A landscape with many valleys, sampled at points; each row gives a point and its height.
A ball rolls from a point to the lowest of its 2 nearest points, and stops where none of them is lower. Distance is the straight distance between rows; heights are no part of it.
gekik (h 40.8): [ 17  -2 -14  -5   2 -10 -15  -5 -19  -7  -4   6  11  -2   0 -18 -12 -15
  15   1   4   5 -19  -1   0 -10  19  27  -9  12  -5   6  -7  14  -1   2
 -10   6 -12  -9  -1   2  -3 -24 -10   9  -2   1  -9]
Sasun (h 36.2): [ 13  -1  -1  17  -8  10   6 -21  15   2  -7 -18   7  14  13   7  30  -9
   0   4 -17  -7   3 -13 -12 -11  22   2 -13  -5  11   5   1 -13   1   7
  15   5  -7 -26 -26  -6   5  -6  -5  -1  14 -14   9]
berol (h 22.5): [-16 -22  -6   2   0   2  25 -14   7   7  -6   8 -21   2  16   1  33   0
   3   4   4  -4  -6 -11   5  15  -1  -6  -5  -8   8   9  -7 -14 -12   6
  -1 -14  -2 -18   3   4 -21   2   6 -14  24  -2  -6]
Ves (h 51.7): [-20   1  -6   4  -2   7  13  13   1  -1  13  -1  12   1 -12  12 -18  -2
 -14   5   8  -4  13  11   2  -6 -16 -11   5   4 -15  -5   4   2  -4  -4
  -4  19  27   7  10   4  -5  11  23  -8  -6 -12 -24]
tabip (h 24.9): [ 16  -8  37 -20  17   4  -3 -19  -6 -12  -6   8 -21 -24  24  -4 -21  29
  -8   7   5  -8  -3  -2  23   0 -14   2  -2  -2 -10  -8  21  17  -7 -10
 -17  -8 -23   8   1  -9   1   4 -20  24  -9  18  17]
zaz (h 21.0): [-23  -3   1  -8   2   0  24  -1 -10   8   4   2 -18  -8  28  -1  -5  -1
 -12  -2   8 -16 -12 -17   6   5   3 -21   0  -6 -10  12  16  -5 -17 -24
   4 -19 -25 -20   3  -9 -12 -14   9  14  13   3  10]
nam (h 63.8): [ -3   1  -2 -16   8  20 -11  20   0   3  11  11 -10  -1 -11   2 -17  16
  -7  -8   8 -16   6   7  -6   3 -15 -23  17  -7   4  11  -8  -9   2 -12
   2 -12  13  30  18   8 -11   7   9   1 -13   2  -6]
zefes (h 17.6): [  0  -7  -3 -26   7  -2  -9   2  -5 -15   9 -12  -6  -4  -5  19   6  -7
  -6  11  12   7 -17  -1   1   8 -17  15  13   3  17  -3  12 -17 -10   7
  -6   3 -13  26   9 -10   0  22  -4 -13   7  18  17]
Dimiz (h 12.6): [ -2 -21 -10   0   1   5   2  -5   8  19 -15   4 -23   1  -7  -8  28   8
   7  -6  12  -3   6  15 -11   9  -4  14   2   2   9   8 -12  -9  -1   5
  -8   0  13 -28  24  23 -13  -8  -2 -14  17  -3 -20]
ton (h 44.0): [  1  13  -6  -4   0 -15  -9  -1   9  -7  -5 -17  -4  -2 -12  -5  16   8
  -4  -2  17  30   7  17   2  15  -4   7  13  11  -6  -4  -9   4   3  17
  -7  14  16   8   5   4  10  18   6  -3   4  16 -11]
roke (h 21.3): [ 25 -25   5  15   5  -1 -12  -6 -13   0  -5  -2  -1   0  -3 -11  -1   3
   8   1  21  -1 -15  -4   1   8   0  15 -12  13   4  -4 -13   4  -2   9
 -29   4  -3 -27 -24  19  -9  -3 -18  16 -10  -5   0]
Gagez (h 29.4): [  7 -15  36  -7   2   8   5  -3  -2 -21   7  10 -14 -22   5  -3 -27  31
  -3   3  -5  -9  -8   5  16   3 -13  -3   9  -4 -19 -11  15  17   4  -5
 -13   0  -2  -3  -8  -9 -11  13 -11   4   2   1  -5]
muvib (h 24.8): [-12  12 -22  13  -1 -11   6  -3  15  11 -13  12   3   9  -4   1   9   3
   8   1   5   4   3  11 -12  -2  21   8   4   5   4   9 -17  -6  -2   2
  15  -8  19  -7   9  14   3 -26  13 -11  17  -5 -13]
bof (h 61.0): [ -5 -18   0 -14  -2  21   5   8   1 -12   0  -5  -4  17  -4  24   5  -1
 -12  -5   7 -16 -13  -4 -13   9  -4  -2  19 -17  10  12   9  -3  -2  10
   2  -9   5  21  12 -10 -12  25   4 -18   9   4  -4]
mafi (h 35.3): [  3 -18 -14  -5 -12   9 -27  25  -9  10  -1  -9 -11  -2  -6 -19   5 -14
   0  -6   8   6  -8 -12   5  11   0  -1   5   7  24  12   4 -18  -1  24
  -7   7  -5  11 -11  18  15   3   8  -2   2  18   1]
susez (h 34.0): [-13   9 -18  13   3   4  -8   7   8  16  10  -7  15  18 -17  13 -19 -11
  -5   2 -11 -10  11   4 -13 -29  -8  -3  -1   4   9   2  -2 -10  -5  -1
  31  11  24  12  -2   9  15 -12  20 -16 -12 -17 -18]
Koto (h 34.8): [-10  16 -16  17 -11 -15  -2   7   1  10  16   7   2   4  -3  -4 -14 -19
  11   8 -12   3   8   2   1 -12  14   9   5  14  -9   2   2  10   8  21
   9   6  17  -8   6 -11   2 -10  14 -23  12   5  -3]
roku (h 57.1): [ -2  14   2 -24 -18  10  -4   3   3 -16 -15  -3   6   6  17   2  11  -6
   1  -4  -1  -3   0 -12   4  -8   5 -17   3 -24  -1  15  18  26  -9  -7
  15   0 -11  21  22 -24  -3  11 -15  14 -13  14  -9]
Siso (h 27.3): [-21  -4   5   8  -2   9  22 -10  -8  18  -1  -5  -3 -10  20  15   8 -11
 -12   7  -6 -26  -4 -24   5   0   3 -24  -4  -2   6  15  16 -18 -26 -12
  15  -7 -10 -10  -2  -5 -14  -3  19 -11  16  -1   4]
dafin (h 29.3): [ -4  -2  14 -30  13  -5  -4 -10 -11   3  -7  -9 -28 -20  13   2  10  16
   0  13   3   2  -2  -2   3   5 -14  11   0   2   6  -3  16 -11  -7 -20
 -12   0 -24  15   2 -10  -3  14 -10   4  -6  28  19]
Paku (h 33.6): [  5  18  -6   9 -12  -5 -15   3   2  -9  -1  -7  16  10   3   3   2 -12
   4   0 -14  11  -4 -11  -5  -8  15   1   7  -5   7   8   3   1  -2  17
  20  13  -1  16  -5 -13   6  -2  -4  -3  -3  12   9]
Met (h 28.2): [ 17   8   8  10  -8  19 -22   9  10  20  -5   5  -5   6  -7  -8  16  13
  15  -4  -5  -3  15   6 -10  10  10   1   0  -7   6  -3 -11   5  21   4
  -6 -24  20 -11  -2  18  21   6 -15   8  -1 -16   6]
Voket (h 19.8): [ -8  -2 -14  11   8   0   8   7  -3  24  -7  13   0  12 -12  -4 -20   3
  -6 -11   1   5  -3   9  -7  10   9  10   7   5   3  -1  -9 -10   0   1
   1   3  22   6   1   8   3 -26  15 -11  17  -2 -22]
sur (h 31.6): [ -3   0   9   9 -10   5   4 -18  19  15  -3 -20  -5  -3  18  13  17  -2
   0  17 -13 -15  12  -6  -7  -4  11  -1  -3  -2  10  -2  15 -15   0   9
  15  -3  -4 -24 -16 -20   3   9  -1 -16  27   0  12]
gofam (h 17.1): [  3 -16 -25  28   3   6 -13  -2   6   8   3  -4   3  17  -6   3   4  21
  13  -8   8 -27  -4 -17  -3 -12  13  12   0  13   8  12  -3  -9  10  15
  -1 -10  15 -20  -5  20 -19 -16  -5   0  -2 -16 -11]
loz (h 59.5): [ -6   2  -5  -8  -4   7  -9  16  -5 -14   4 -10   3   8  -7  11   9   2
  -5  -3   6  -3   4  -1  -6   1 -15  -6  17 -16  17  13   9   3   1  14
  11   6  10  40  16 -12   7  30  -2 -17  -8   9   2]
lezen (h 55.8): [-12  19   7  -3 -25  15  10  -6  11  -5 -18   2  12  -9  19  -9  15 -15
 -19  -8  -8   3  14   2   8 -11  11 -21   1 -19 -14  13  22  11 -11  -4
  11   5  -1   9  11 -21   6  -2  -7   8  -3   2   2]
rumim (h 37.7): [-16   2  -9  -3  19  -5   5  -1   1   1   9  -1 -12  -6  -1  10  -7  18
   6   7   1 -11 -13  -3  -1  -2 -17   6   0  11   2  -2 -10 -10  -3 -26
   7  -9  -8  10   8  13 -21  -2   9   0   6   2   6]
rek (h 30.5): [  0  11   6  -2 -17   3 -15  -6   6 -11 -12 -10  -9 -13  14   5  17   0
  -2  -2  -2   4  -3  -2   4   6   6   9  14  -1  -7  13  14  12  14  30
  -6   6   5  13   1 -31   3  25  -4 -12   6  29   0]
Fevef (h 34.5): [-18   5  -1  -5  -5  -4   4  12 -13  16   5  15  -7 -20  12 -11 -25 -10
  -4  -4   3   7  -8  -8  16   9   2  -3  -1   1 -10  -1  14  -4   2  -5
  -7   9  -8   2   9 -18  -5  -5   2  -1  14  13  12]
sinim (h 37.8): [ -8  11  -4 -10  -1  -6   1  10 -13   0   4  13 -13 -16   8  -2 -11   9
 -10  -2   1  -4  -9  -3  13   7 -12  -5   3   1  -1   2  -2  -6  -2 -23
   6 -11 -18  17   3   2  -2  -9   0   7  10  16  23]
doso (h 46.9): [-24  15  -3  -3 -17  16   5   4  11  14  -5  11   5  -6  17   4 -16 -10
 -11   1  -5 -24  -4   2  -4   3   4  -9   7  -5  -3  17  15 -10   2   5
   4   1  23  -5  12 -23  -4   8  20 -24  29   7  -8]
dip (h 23.5): [  2  -7   1 -17   7   2   1  11 -14 -24   2 -10  -4   8  -5  13   8  -1
 -11  -9  15  16 -22 -16   5  11 -19   8   9 -10  17   1   7   0 -15   3
   2   9 -22  35 -11  -4   3  18  -2   6  -8  13   1]
Dure (h 19.1): [ -1 -11 -13   5  16   5  13   0  12   7  -9   4 -15   0 -12   2  17  24
   5  -7  19  12   7  13   1  13   5   5  -2   7   8  -4 -23 -10   2   4
  -7 -20  18 -12  -2  32   1  -4   7  -4  12 -13  -9]
zano (h 58.3): [-13  17   1 -13  -5   7  -3  15   2 -14 -10   8  -5  -2   6   3  -7  10
 -13 -12   5   1   6  -7   4  -5 -18 -24  11 -28   7  20   7   5  -5  -4
  12  10  -6  30  30 -19   3  16  -7  -6 -10  21  -1]
piv (h 31.0): [  3 -12   6  -7  -8  17  -3  -2  -3   6 -20 -12   8  -9  16  -1   9  -9
 -16  -4   1   4   4  -6  -4   0  -5 -10   4  -3   2  -1   7  -7 -18 -11
  -5  19  -8  -8  -8  -3  -7   2  -8   9   1   3 -11]
finof (h 28.4): [-11 -19   5   4   0   5  13 -20  19  11  -7 -10  -4   2  15  13  16   3
  -6  10   1 -16  -2  -9   6   2   4 -14   7   7  -4  -1   3 -18  -5   5
 -10 -13   7 -28 -13   6 -31   8   8 -15  13  -9  -5]
ber (h 30.0): [-23  13 -26  18   0   7  10  -1   9   8   4  11   5  12  -7  16  -5  -5
  -2   9  -1 -11   2   8  -5 -17  -4  -3   0  11   1   8 -12 -12  -5  -2
  32   0  20   8   9  18  -1 -26  30 -23   4 -10 -14]
kini (h 12.4): [ -9 -17 -10 -10  -1   1   1   8  -7  18   3   9  -2   3 -22  -1 -20  -5
   2  -9  -3   0   6  10  -9   2   2   8  -6   3   9  -5 -17  -3  -1  -7
 -21 -10   5  -9  11   4  -4 -11   0  -7  11 -10  -4]
Lam (h 33.0): [-12   6   3  10 -13   3  24 -21   0  13  -6   1   4   6  28  -3   4 -12
 -15  -2  -9  -5  -4 -20   7   1   9  -8 -13  -7  -6   7   3 -11 -16  -7
  22   5 -10 -29 -16 -12   0 -15  10   3  26 -10  -3]
Lezo (h 34.1): [-23  -7  14   0 -11  17  10  12 -12   4   9  16 -25  -9  -1  -5 -12  19
 -11  -1  -9   1   4   7  14   9 -11 -19  -5 -18  -1  -1  11   9   3 -13
  -3  -8  -2   0   9   7   9  10  11  -3  -2 -13   9]
Levo (h 39.5): [ 15   8  -8  13  25  -9 -12   7   1  -1  16  -6   8  14 -12   3 -25  21
   3  -3   7  -4   1   2   0  14  -9  -5  11   8   8   2  -9  -9  18  14
  19  14  27  29  -3   6  13  -6   4  -2 -27   4 -12]
bunav (h 20.0): [ -7  -2   5  -2  -5 -14  25 -12 -16  25   8  13   3 -13   1 -11   3 -24
   2   0 -21  15  16  11   6 -17   4  -7 -20   1  -4  -5  -1   8  -2 -12
  -3 -12 -18 -24  -8   2  14  -5 -11  -8   0  -9  20]
Fofu (h 22.8): [ 15   4 -14  23   8  15  -9   8  13   1  -2   9  -1  15  -3   1  -6  36
  15  -9  13 -23   3  -7   2  17  14  -1   1   0  -4  -1  -6 -10  13   1
   1 -11  19 -11 -10  20 -16 -16  -5  15 -14 -18  -3]
ripi (h 43.1): [ 15  -2  -6  13   3 -11 -25   3 -19   6  -3  10  13  10 -13 -25  -6 -11
  16  -5  12  17   3  -1  -6   2   6  14  -2   9  -1   0 -11  23  12  16
  -7  13   9  -8  -3  15   6 -13  -7   9  -9   1  -7]
Teve (h 49.7): [-33   7  -2  -1  -6  11  14  16   4   5   2  16   8  -1   1   9 -16   0
 -19  -4 -13  -9   9  10  -8   2  -7 -10   2  -7  -6  -5   9  -6  -3  -5
   5  13   6   4  14 -13   4   8  13 -21  17 -13 -14]
mutu (h 31.8): [ -1   4 -10  -2  -6  13 -20  13  -6   1  -5   4 -12  -3 -10 -20  14   6
  -6  -5  16  17 -14   1   9  21   7 -14   5 -12  18  19  -8  -9   5  16
   0   2  -5  17  -5  10  21  -4   7   5  12  20  18]
Lag (h 19.4): [ -2   3   1  -5  -3  -8 -11 -10   6  -8  -3 -17  -1  -6  11   2  21 -10
  10  11 -10   6  14   4  -6 -16  -1  14  -9  -2   6  -5   6  11  -2  -2
   0   8 -17 -10  -1 -12   2   6  -7   1  -6   5   9]
befib (h 31.1): [-30  -8  15   6  -1  -4  24   8 -19  -6  25  16  -4  -6 -18   2 -11   7
   5   1  -7  10  16   8  12  -5  -1 -14 -14  -5  -7  -7   1  32   3 -12
 -10 -10  -7   3   8   6  17  13   6   5 -16 -15  19]
kitu (h 29.5): [ -4  13 -20  19  -7  -3   8  -3   7   6  -2   4  16   1   4  -4  12 -15
   2   2   0   4   4 -10  -1  -6  13 -10   1   4   6   8 -10 -19   5  10
  17  -6   7  -1  -4   9  10 -11   2   2   5   6   7]
voval (h 25.6): [  7  -1  14   1  -4  -3 -12 -13   5   7   2 -25  -7  -8   9   6   4  -6
  -1   7 -19 -10  19   4 -14 -21  -2  14  -6  -9  11 -16  20   2  -2  -1
  -5   5 -11 -28 -13 -23   7  12  -6 -10  20  -7  17]
bidum (h 24.6): [ -3  -4  14  -4   3  -5 -12   5  -4 -14  13  -2  -1   0  -5   0  -3   5
  10   4 -10   6   3  -4  10 -17  -2   1  -6  -5  -3 -13  12  22   3  -2
   0  -2 -22  11  -1 -10   4   9 -14   3 -15  -3  23]
noka (h 44.8): [ 18   6   5   0  26 -16 -13  -4 -14  21  -5   9  21  16 -29 -24  -9  -2
   9   0  10  17  14  17  -4   5   2   2  -4  13  -6  -5 -21  15   4   2
 -21   0  20   4  -2  27  24 -12   0  22 -17  -1  -5]
Tuko (h 26.5): [ 15 -16   9   7   5  -4  -9 -10  -1  -4 -10 -10  -7 -10  12  -5  -1   3
   1   3   5  -4 -11  -9  -4  12  -5   6  -2  12   5 -12  -6  -9 -10 -13
 -17  19 -14 -14 -22   1 -16  -4 -10  11   1   3  -8]
lipu (h 30.4): [ -5   4  -3  12  -9 -16   0   4 -16  15  17   8   1  -3   6  -9 -24 -14
   8   4 -10   4 -13  -7  11  -4   8   9  -8   6  -5   0   5  10   6   2
  -3   3  -2 -16  -8 -15   2 -11   5 -14   8   2  13]
sibi (h 37.1): [-13  18  -5   8 -17   6  19 -19   0  10  -8   0  16  11   2   1  10 -29
 -13  -1 -13  13  -7  -9   0 -13   4  -2 -18   3  -2   4   3  -6 -18   0
  15  23  -9 -22 -17  -7  10 -11  15 -17  16  -8 -15]
roz (h 38.9): [-10  -2 -12   1 -10   3 -25  12  -7  16 -10  -5  -6 -10  10 -14   3  -6
   3   4   0 -19  -9 -10  -9   6   1 -10   8  -5  23  20   7 -35  -5   8
   5  10  -2   3   2   2   6  -3   9 -19  14  22  11]
bafi (h 38.5): [ -4 -11  -5   8 -14  -1   0   9   2   5  20   4   7  -7  -6 -11  -6 -13
   2  16   6  -2  18   0   9  -5   9  -3   6  10 -16  -7   3   8   8  13
 -15  -5  23  -6   9  -2 -12   2   9 -11   6  -5   2]
beru (h 46.2): [  6   5  -9  -8   9  -7  -1 -14  -2  10  -6  10  19   1 -25 -14  12  -5
  13  -9  -4  14  12  17 -11  -6   9  -1  -2   8  -1  -6 -21   7  -1 -13
  -9 -12   8   0  -3  22   0 -10  -7  15 -18 -13  -7]
zarab (h 33.2): [ -6  16 -13  12   1  -8  -8  -7   7  -8  -3 -18 -13   4  10   4 -16   7
  -3   9  -2 -14  -4  -2 -13  -5  -7  26  -4   9   1   1   5   6   1   5
  13  18  -6  -1   6 -13 -18   2  11 -20  25  18 -14]
kek (h 13.5): [-11 -10   6  -7  -3  -5  21  -7 -21  23   5  13 -15  -8  11   0   2 -16
   5  -4  -7   1  -2  -5   9   3   7 -13 -19  -9   2   4   2  -3 -11 -17
  -5 -22 -24 -23 -15  -5  -9 -12  -4   0  11  -8  13]
fosa (h 36.6): [  3 -13  10 -24   3  12  -3   9 -16  -2  11   4  -7 -14 -21   1 -14  17
  -1   1  11   6  13   4   9  -1  -6 -11  10   2  -5  -9  -6   2  11  -3
 -31 -15  18  15   2  15  10  15  -1  14 -19   0   9]
fif (h 28.3): [ -5  -8   8   9   5 -21   1  10 -23  -1  30   0   7   1 -15  -5  -6  -2
  11  12  -7  11  11   0   7  -3  -7   1 -15  -2 -10 -12  -5  30  15   2
  -5   3 -12   1   3   8  18   3  -2   6 -29 -13  20]
zal (h 23.7): [ 12 -10   7   5   2  -4   4   2  14  10   0   5  -6  -1  -5   2  27  10
  11   1   1  -2  15   6   6   7   3  -1   1   5  -1  -5 -17  -7   5  11
  -8 -28  17 -24  -1  19  -3   6 -12  -1   7 -14   8]
Larin (h 27.8): [ -8   1  -5  10   2   6 -11 -12  18  -8 -13 -16 -19   2   4   4  15  13
   4  14  -5 -23   6 -13 -11  -1  -2  18   6  -7  10  12   4  -1  11  14
   9   3   0 -17  14  -4 -15  11  13 -18  19  -2 -13]
lir (h 37.0): [-13  -4   4 -30  -8   6 -13   0  -5   8  -5   4  -2 -20  -1  -7  13 -12
  13   0   1  -1   7  -2   0  -4  -1 -15   3  -2   7  10  11 -13  -5 -10
  -7 -24  -4  10  20   5   0  -3  -8   9 -12  11   5]
mikuz (h 37.6): [  6  -5 -13  14  -8 -10  -9  -9  -3  -9  -6 -12   4   6   2  -2 -10  -8
   1   9   7  -8 -17  -8 -10 -10   8  22  -8  27   2   2  13   2   0   5
   3  15  -8  -3  -8 -10 -15 -21   6  -2   5   7 -15]
nik (h 32.1): [ -3   8  11  -3   0  10   0  12   1  -5  -7  17 -24  -9   4  -5  -6  28
  -2  -7   2  -3   2   6   7  19  -3   6  -1 -15  -1   5  -4  18   8  -2
   2   4  -6  -3   8   1  -2   7   2   6  15 -11   5]
toru (h 42.4): [ 15  -5 -18  15  10  -1 -21  -4  18 -16  -6 -24   4  29  -3  10  13   9
   4  -4  -1  -3   0  -6 -18 -13   7  13  -4  -1  12   0 -10   3 -11  13
  24  23  -8   2 -13   5  -1 -11  -4   4 -11 -10 -26]
tenal (h 46.3): [  0   1   2   1   8 -13   7  -1  16 -14   0  -7   4 -20   6   2  10   5
  -6  13   9  17   8   0  13   8 -19  -5  10  20 -16 -15  -8   3   4   2
 -13   8  18  12  -4  11  -5  15   9   6  -6  20   3]
Vuzon (h 42.8): [  9   7   6   6   5 -28  26   3   3   2  17   6  19  -1 -11   4   6  -8
  -4  -3  -5  19   1  15   3   4 -11   3  -7  11 -16 -24 -14   3   4  -8
  -4  -9   4   7 -15   6  19  10   8   7   4 -11  16]
nuzim (h 35.0): [ -2  19 -16   3 -16   3  -6   1  10 -20 -16 -10   3   4   9   7  15 -10
   4   1  11   4 -18 -12   3   7  16   1  10  -3  -3  15   9  -1   2  27
  13  -6   9  18   8 -16   0  17   7  -5   2  22   4]
Ras (h 28.7): [ 23 -13  10  14  19  -6  10  -1  -5 -24   6 -11  11  28  -2  13  -9  -2
   3  -3  -5   1 -25  -9  -5   0  -3   3 -11   5  -5 -11  -9   6   2 -10
   5   4 -21  -1 -20  -1   1 -12  -4  15 -25 -13   6]
Takem (h 66.8): [ 13  12   6 -11  15   8   5   6  -9 -13   5  18   9   7 -10  -6 -35   5
   0 -16   7  -3  -6  -4  -2   2   9  -6   9  -7  -8  -4  -7   4  14  -8
  -7  -7   9  19  15   8   2 -20  -5  25 -12 -11  -6]
dap (h 22.7): [-10   2 -19  21 -11   9  -6  -3  12 -10  -2  -3 -10  12   7  -3   6  12
  12   2   5 -17   6 -17  -5   2  18  -2  -2  -7   1  17   0   7  14  16
   9  -6   7 -18  15  16 -29  -8  -2  -6  10  -8  -7]
niku (h 37.2): [  4  13 -14  16   5  -1 -10  11   0  -3   6  -5  12   7  -6  -2 -18  11
  -7 -10  -5  -4  -1  -4  -7  -3 -16 -15   4   7   0   8  -5 -12  -5  -3
  23  14   7  16  -2  12   5 -13  12  -4 -11  -4  -9]
Seti (h 15.6): [  0 -20   1  13  -4  -9  21 -13  -4   1  -2   0 -17   4   7   0  18  -2
   0  -2  10  10  -5  -1   8  13   7   7  -1   2   1  -4  -8  12  -5  14
 -11  -6  -9 -30 -13   7  -6   4   0 -12  28  -9  -1]
delu (h 33.4): [  4 -12  23 -10   0  -5  10   5  -8 -10  21  11  -2  -9  -4   1 -26  19
  -3   5  -4  -1  -5  11  16  10 -14  -4  -1   4 -20 -22  -7  14  17 -14
 -18  -9   7   5  -1   5   2   5  -8  14 -12  -5  13]
ruzo (h 38.2): [ 33  22  16 -11  18 -21 -10  -7   2 -10  -3   3  22  14 -18  -2  -1  -6
   1   1 -11  11   0  14 -13  -5   4  24  -8   6  -8 -12 -10   3   7  -5
   6  14 -21  10  -7 -11  15  -4 -19  15 -10   0   6]
vafo (h 32.6): [ 37 -11   3   2  12  -1 -11   3   7 -33   9 -16  23  28  -4  16 -13   5
   5  -2  -6  -7  -6  -6  -6 -11   4   2   1  -3  -8  -8  -4   0   6  13
  17   3  -8  10 -15  -1  -9   5 -16  13 -41  -9  -1]
Pir (h 40.6): [ 24  20  11   0   4 -27  13 -13   0   1  -2  18  20   2  -6  -6   1 -12
   6   3  -4  20  -6  20  -2   3  15   9  -7   6 -18 -10  -6   1   8  -2
   1  -3   1  -3  -6  -2  14  -2 -11   5  10   7  13]
dus (h 6.0): [ 11 -30  -5   3 -10  -8  18 -12 -13   8   1  -6   6   4  16  -5   9 -26
   7   4   7  13  -9  -8   7  -7  25  14 -12   0   2  -8  -3   9 -10  10
 -21 -10 -14 -34 -20 -12  -7  -3 -11  -3  16   0  -9]
pakod (h 39.9): [ 12  15  -8  20  -3   8   1 -14  21 -12 -14  -9  11  23   5   2  15   2
  -6  -8  -9  -6   0  -3 -13  -8  12   9  -1 -10  17   3  -6  -5  -4  -4
  28  15  -4   1 -18  -1   7 -17  -5  11   6 -25 -15]
Bopu (h 65.9): [ 24  -7   8   0   0  13   6   6  -3  -8  20   4  15   9 -14   3 -42   8
   5 -16   0 -24 -13  -5  -8   2  -1 -13  10   2 -17   3   3 -10  14  -4
  -9 -13  10   4  -3   0  -1 -16   3  16 -29  -7  -3]
non (h 27.9): [  4   8   2 -11  11   1  -9  10 -20 -10  -5   4  -9   7  -5 -10   8   3
  -2 -11  16  26 -19   0   2  22  -1   8  -2 -11  22   4 -13   5   2  13
  -9  10 -24  22  -5   1  17   4   1   6   2  10   9]
rasez (h 24.3): [ -8  10   2 -37   6  -3  -6   5 -14  -5 -14  -3 -15  -3  14  12   0   0
 -10   2  13   7 -23  -9   2   5 -21   5   5  -9  15   6  21 -24 -16 -16
  -4  13 -24  29   7 -30   3  12 -10  -4   5  29  18]
Firun (h 20.5): [ 19   8  20  -9  11  -5 -15   0 -13 -22  -3  -2  -6 -14  22  -4 -14   5
   6  12   8  -2 -10 -19  11   9  -6   0  -7  -1  -3  -2   7  13  -3 -13
  -1   4 -36  10  -7 -12   1   0 -16  24 -18  17  15]
sib (h 42.0): [ -7  -2 -13   4   9   9 -11  -1   4  -3 -10 -20   0  25 -17   0  25  -9
   3 -11  -6   5   6  -1 -19  -9  11  11   4  -7  18   8   1  16  -9  16
  15  11   2   1  14  13   6  -7   6  -2  -9 -12 -32]
Vob (h 64.8): [  9  -5   6 -12   0   8 -17  18  -4 -10  10  -1   5  -9  -7   3 -33   7
  -7  -4   0 -22  -4 -11   0  -5 -15 -12  10  -3 -11   1   6   1   5 -13
 -11   2  11  25   2  -2 -14   2   0  11 -25  12  -2]
Lukug (h 39.8): [ -9  10 -18  13 -13  11   0  -8   8   5 -15 -11  15  12 -10  -6  17 -26
 -11  -7 -10  11   1   4  -9 -14   5   4  -9  -8   8   4  -1  -2 -12  12
  11  19  13  -9   3  12  15 -12  11 -14  10 -12 -28]
rukot (h 2.2): [-12 -22  -9 -28   8   5  -3   3  -6  13  -6   8 -16  -1 -23  -2   8 -11
   6 -10   9  10   2  13  -8   1  -7  20  10  -1  10  -1  -2 -11  -4   8
 -25   0  10  -8  24   1  -4  -3   7 -10  14   1 -21]
memot (h 54.5): [ -9   5   0 -17 -15  13  20  -2   6 -10  -5   9  16   3  -3  -5   2 -21
  -7  -4 -11   4   7  10   8 -20   7 -13   3  -3 -14  -3  16  16 -10 -18
   8  -4  -1   1  13  -9 -10   3  -9  13  -4 -10  -7]
Fevat (h 25.3): [-12   7  10  17 -13 -17  22   7  -2   8  21  12   8   1  -2  -1  -8 -25
  -3   9 -16  11   1  15   6 -11   4   8 -15  -3  -9  -8   8   9  11   0
   2   5 -12 -17  -3 -12  18   0   1 -10   4 -19  21]
mesil (h 14.9): [ 24 -25   6  12   4 -23   6  -4 -14   4   7   6   1   6  -2  -8  -2 -19
   7   5   8  15  -8   2   7   0   4  26 -19   6  -8 -14 -12  14  -1   3
 -27   1  -8 -39 -18   5   1  -9 -10  -2   1 -10  -4]
kepa (h 53.2): [-16   7   7 -14   2   9  11  11   5  -9   0   8  14   4 -14   3 -19   1
 -11  -8 -13   7  22  15  -1 -14  -6  -8   2  -7 -12 -12   0  11  -5 -21
  -8  10  12  18  15 -10  -5   7   1   6 -19 -17 -14]
mem (h 33.5): [ -4  -6   2  14  10  -2  16  -9  14   0   3  -3  -8 -15  19  11  -2  19
  -2  14   0 -16  -9  -3  12   3 -12 -15  -1  14 -13  -9  -5 -11  -9 -18
   6 -14   2 -14 -14   8 -28   4   8   3   5   4  -3]
lokuf (h 41.8): [ -8   9   9  11 -11   1   9   0  20   8   0  10   4 -17   9 -18   0  12
   5   8  -3   0  17   9  17   5   9 -14  12   8 -19 -12  -3  16  10   1
   5  -7  24 -14   2   0  -3   5   1   1   5 -12   3]
nog (h 43.0): [-15  10  -4  -5  -7  14  -4   8   7   6 -14   0  -3 -12  10   2   9  -5
  -9   6  -1 -23 -10   1  -2   5 -15 -15   3  -7   3  18   5 -14  -5  -1
  19   6  -2   0  22  -4 -12   5  11 -23  15  16  -2]
puroz (h 28.0): [ 16   7   9   9   3  13  -5   1   1   2  -4   4  -7  11  -7  -6  -1  31
  -2 -13   0  -5   4  -3  -3  20   2   0   4  -6  15   4 -13   3  13   0
   3   1  11  -1  -1   9   4  -5  -4  10   7 -15  -5]
noru (h 62.5): [ -5 -14  -8 -13   5  20   2   5   5  -2   2  -1  -7  -1 -13  14  -6   4
  -7  -6   7 -18  -9  12 -10  12 -13  -7  12   3   9   1  -3 -22  -2  -8
 -16 -11  11  14  11   7 -18  16   9 -13   1   1 -13]
Supo (h 25.0): [  0  21  13  -6 -10 -17  -6 -13   7 -14  -8 -14  -7 -17  21   9  20   5
   7   5  -9  13  17   3   2 -14  -1  12  -3  -3 -13  -6  19  18  -1  17
   2   8  -7   6   1 -34  10  24 -19  -6  -9  21   8]
pup (h 35.7): [ 41   3  16   3  17 -16  -3  -4  22 -19   2 -12  25  14 -12   1  -2  -6
   6  -1 -16   6  -4  17 -12  -5   4  11 -10   6 -14  -5   4  -7  17   2
  20  17  -4  -1 -14   4   8   1 -13  18 -31 -10   6]
Zogon (h 33.8): [ -6  -3  -3 -31   0 -11 -11  -2  -3  17  -2  -6 -14 -29   6   2  21 -10
  10  16   2   5  13   7  -3  -5 -14   8   3   4  10  -5   4 -14  -3  -9
 -10 -18  -8  -5  17  -3  -5   4  -3  -5  -2  22  22]
san (h 24.5): [ 30  -4  18   9  21  -9 -13  -2  -6 -23  -3   2   0   4   3  -2   0  11
  10  -1   7  -3 -13  -7   6   5  -3   6 -15  -3   1  -6 -14  14   3 -14
   1  -5 -29   5 -18  10   5  -8 -17  24 -23   4  11]
vep (h 45.0): [  6  -5   8   6  -3 -17  16  -6   4   7   5  -4  16 -19   9   4  10 -17
 -10   0   0  16   4   2   9  10 -12  -6   0  16 -13 -17  -1 -13  -1  -3
 -13   1   4  -1 -18  -1   8   9   4   1  -9   7   6]
getu (h 41.7): [  6  21 -13  13  11 -19  -2  10  10   3  15  -7  11   5 -12   6  -3  10
   4   0   7  16   8  13  -2  10  -4   3  15  14  -9  -9 -11   2  14  12
   8  10  30  14   5   1  15   3  12  -3  -6  -2  -9]
zoli (h 47.7): [  3  -4   5 -17  -1   3  13  -7   6  12   2   9   2   1 -15   4  10 -12
   3  -6 -20  11  18  21 -18 -20  11   0  -9   3  -1 -12 -13  -4  -7 -25
 -10 -24  -7  -5  -6   3   5   1 -15  13  -8 -18   3]
surus (h 38.6): [  6  -3  21 -20  -8  11 -14  -1 -10  -6   1   2  -1 -24   1  -1  -2   7
  11  -4   0   2  11   3   7  -2  -2 -21  -4 -11  -5  -5   5   0   3 -11
 -20 -30   1  16  11  10  11   5 -15  26 -30   2  10]

Call two points neighbours if one is among the 2 nearest of the other. Go from one point of each pair to the other, from neighbour to neighbour, staying as low as possible. Name the highest point that can't be avoided.
zefes and kek | tenal
zefes and Firun | surus
puroz and kek | sinim
rukot and gofam | Met
dus and puroz | Lezo
Lag and dus | piv

Write out the way that a ball takes from each point below.
bof | loz zano roku lezen memot kepa Ves Teve doso nog roz mafi mutu non dip zefes
beru | noka ripi gekik mikuz zarab Larin dap gofam
vep | Vuzon Pir ruzo pup vafo Ras san Firun
tenal | ton getu Levo niku susez ber muvib Voket kini rukot
